Each scene shows the same named points in several views. A view is turned or mirrored, and shifted as a whole, has a little noise and may leave points out.

Scene 1
View 1
z976: [  1  10   1   9  -3   8  -1  11   1 -11   8  -7   2  -8   1  -4   4   6
   6   3 -19  -4 -10]
z910: [  8  17   1  -3  -8   2  -3  12  12 -15   6  -8   6   5  20   5   7  -2
   8   2  -6 -10  -5]
z838: [ 10  15  11   2  -5   3   2  10   2 -16  19  -6  -1  -1  24  -8  13  -2
  17   3  -6  -3  -5]
z777: [ -1   5   3  11  -1   5   3  16  -3 -13  13  -2   6 -16   6  -5   7   7
  12   1 -21   7 -14]
z637: [  9  12   2   4   0  11   1  14   0 -10  18  -8   5 -12  19  -1  10  -1
  27   5 -18   4 -15]
z323: [ -7   1 -15   3  -8   7   3   8   8 -17  -4  -9   1  -2 -26   8  -8  12
  -9   0 -25 -13  -1]
z376: [  2   8  -2   5  -5   8   2  10   3 -13   8  -8   1  -5  -1   0   3   4
   8   2 -17  -6  -6]
z157: [ -3   6   1   6  -8   2   2   8   4 -15   7  -6   0  -2  -5  -4   2   8
  -3   0 -13  -9  -1]
z105: [ -6  -3 -21  -3  -6   7   6  16   9 -17  -3  -7   9 -10 -19  18  -6   9
   2   0 -30  -5  -6]
z947: [ -2   6  -4  -6 -10  -7   3  20  14 -21   1  -1  16  -4  14  14   5   7
  -1  -4 -13  -2  -7]
z459: [ -3   1  -7   1  -7   4   5   8   6 -18   5  -7   1  -5 -13   5  -1   8
   0   1 -19 -10   1]
z828: [  1  11  11  19   1   9  -1  12  -8  -7  16  -4   0 -14   9 -17   8   7
  11   4 -17   4 -15]
z986: [ 14  20  10  -3  -7   3   0   6   7 -16  18 -10  -4   8  27  -6  12  -6
  16   4   0 -11   1]
z421: [-12   0  -2  16  -6   6   1   3  -3 -13   2  -7  -7  -6 -32 -10  -6  17
 -17   0 -21 -12   1]
z669: [ -2   3 -10  10   2  14   3  15  -3  -9   8  -7   5 -17  -8   3   0   8
  14   5 -31   4 -16]
z563: [  4  19   7   4  -9   0  -5   7  11 -14   2  -8   2  10  13  -5   6   4
  -6   1  -2 -15  -3]
z123: [ -7   9  -4  18  -4  13  -3   3  -1  -9  -2  -9  -9   0 -29 -10  -7  14
 -14   4 -20 -17  -3]
View 2
z669: [ 16  12 -21   6  11 -20   4   2 -29  16   3  -5   9  -9   8   5   8  -6
  10  -8  10  13  -5]
z421: [  9   0 -18  12 -15 -13 -21  -1 -19   8  -8 -21  15 -11  13  12  12   8
  21 -11  21  -5   8]
z637: [ 16  11 -21   7  12  -4  20   4 -13  10  11  17   1  -7   9  -4   4 -16
   9 -11   3  16 -10]
z838: [ 13   5 -16  10  -1   9  16   8   2   1   8  22  -2  -4  11  -7   2 -15
  10 -15   3  10  -5]
z828: [ 14  13 -33  11  -3  -3  15   4 -17   7  10   3  11   0  20  -3  13 -11
  26 -15  17   2  -5]
z157: [ 10   2 -13  11  -8  -3  -6   6  -9   6  -1  -2   5  -6  10   3   6   2
  10 -11  12   4   3]
z123: [  5   4 -12   9 -13 -10 -17  -7 -12  15  -6 -24   7 -10   9  13  14   2
  26 -15  16  -4   7]
z910: [  5   8  -2   6   0   7   8   9   4   9   6  10  -9   0   5  -3   2  -3
   0 -13   2  15   1]
z777: [ 16  10 -25   9   5  -7  10   9 -21   7   8   6  10  -3  14  -1   8  -5
  11  -9  12  11  -5]
z105: [ 11   4  -6   7   9 -20 -11   7 -24  17  -3  -8   5 -10   1   9   3   8
  -5  -4   8  18   2]
z947: [  8   6  -4   8   2  -2   1  20 -11   8   4   6   0   6   7  -2   1  11
 -13  -6   8  19   4]
z323: [  8   2  -4   9  -3 -17 -22   1 -18  15  -9 -19   7 -12   3  13   6  11
   5  -8  11   6   7]
z563: [  1   6  -2   8 -13  12   1   7   8   9   4   2  -7   4   9   0   5   1
   9 -17   7   4   5]
z986: [ 10   2  -8   9  -4  15  14   5  12   2   6  23 -10  -5   7  -6   0 -16
   9 -17  -1  10  -3]
View 3
z105: [  2  -5   5   5  -3   5  -9  17  -4  17   4   8  -8  18 -21   2  -9  -5
 -15   6  20 -16 -14]
z123: [  2  -8 -14 -10 -11   8  -8  -6 -18  23   9  26   3  17 -22   7  -4  -6
 -22 -20   3  -9   3]
z976: [  5  -8  -8   1   2   2  -4  17  -6   6  11   8   8   2 -10  10   2  -2
  -2 -11   9  -3   2]
z669: [  6 -10 -10   5   1 -13   3  21  -3  14   7   6   5   8 -18  16  -8   4
 -15  -2  16  -8  -7]
z777: [ 6 -4 -9  7 -2 -9  2 21  0 10 11  6 13 -2 -8 18  0  5 -4 -4  8 -2  0]
z828: [  8  -6 -19   3   0 -13   5  18  -3  10  15  10  21  -8  -7  22   3   6
  -5 -15   2   3   8]
z838: [  6  -9 -11   2  10   2  -4  26  -3  -8  13   2  16 -10   1  11  10  -2
  13 -19   4   4  11]
z323: [  1  -5   0  -3  -7  12 -13   5 -11  19   5  18  -7  20 -23   0  -5  -8
 -17  -5  13 -14  -8]
z376: [  5  -9  -8   1   3   3  -5  17  -6   7  10   8   6   5 -12   7  -1  -3
  -4 -12   9  -5   1]
z421: [ -1   1 -11 -11 -18   7 -10  -6 -13  20   9  29   3  16 -21  11  -1  -4
 -20  -9   5  -7  -3]
z459: [  0  -4  -2  -3  -3  10 -12  12  -6   8   7  13  -1  12 -17   4   0  -6
  -8  -6  12  -9  -4]
z563: [ 10 -11  -3   7   5  19 -10  11 -11   7  14  12  13  -2   0  -3   6 -12
   6 -26  -1  -3  12]
z986: [  6 -14 -11   1  16  11  -7  26  -8 -13  14   1  14  -9   1   3  12  -7
  17 -25   4   4  14]
z157: [  3  -4  -5   0  -1   8  -9  13  -6   7   9  11   5   5 -11   6   3  -5
  -2 -10   9  -5   0]
View 4
z976: [ -2   2  -1  11   0  -6 -11  -1  -6  -2   3   5  -6  -4  -1   9  -6 -14
   3  -2   0  -3   6]
z986: [  1 -10 -17   8 -14   2  -6  -4  -1  -7 -15  11  -3  -4  -3   7  -9 -10
   8   1 -20   4  -1]
z838: [  0 -12 -18   7 -13   2 -10   0   1  -7 -12  11   0  -8  -3  10  -6 -16
   5   4  -8   0   0]
z157: [ -3   7   4   9   2  -3  -5  -4 -11   2   7   2  -7  -6   2   8  -7 -10
  -4  -3  -3   0  11]
z323: [ -4  20  23  16  13 -17  -9  -7 -17   6  19  -4 -12   1   4   8 -10  -4
  -3 -12  -3  -3  13]
z563: [ -1   1  -8   7  -1   6   3 -11  -9   0  -2   7 -14  -2   3  -2 -11  -3
   8  -1 -16   9   9]
z777: [  0  -4   1   7  -1  -8 -14   3   0  -1   3   5  -4  -8  -1   9   0 -22
   5   5  16  -7   3]
z421: [ -5  22  11  11  18  -4  -3  -7 -19   4  26   0 -12  -7   4   8  -7  -9
 -18  -5   8  -5  24]
z376: [ -2   4   2  12   0  -7 -13  -3  -6  -3   5   6  -8  -2   0   8  -7 -13
   3  -3  -3  -4   5]
z637: [  2 -11  -9  11  -8  -8 -22   6   5  -9  -5  12  -3  -4  -4  11  -3 -22
  14   5   4  -8  -5]
z828: [  1  -5 -13   6   1   4 -14   4   0  -7   5  12  -6  -9  -1   7   1 -23
   1  10  17  -6   7]
z105: [ -4  14  30  18   5 -28 -16  -4  -9   7  13  -6 -10   3   2  11  -7 -10
   7 -12   3  -6   4]
z910: [  0  -5  -5  10  -9  -4  -6  -7  -2  -2  -9   7  -8   0   0   3 -10  -7
  15  -2 -17   6  -1]
z947: [ -2  -4  15   6 -10 -15   1  -9  -2  12  -8  -3  -6  -2   3   4  -6  -9
  16  -5  -5   6   0]
z669: [  0   5  12  15   6 -17 -23   4  -2  -4  14   5  -9  -2  -1  12  -1 -21
   8   0  17 -12   3]
z459: [ -4  12  13  13   3 -13 -10  -4 -12   4   9  -1  -7  -3   1  12  -9  -9
  -3  -9  -5  -4  10]

In a view up to two points have been moved. Name them for each view, in the order of its rows, or write -.
view 1: z976
view 2: z828, z105
view 3: z157
view 4: z986
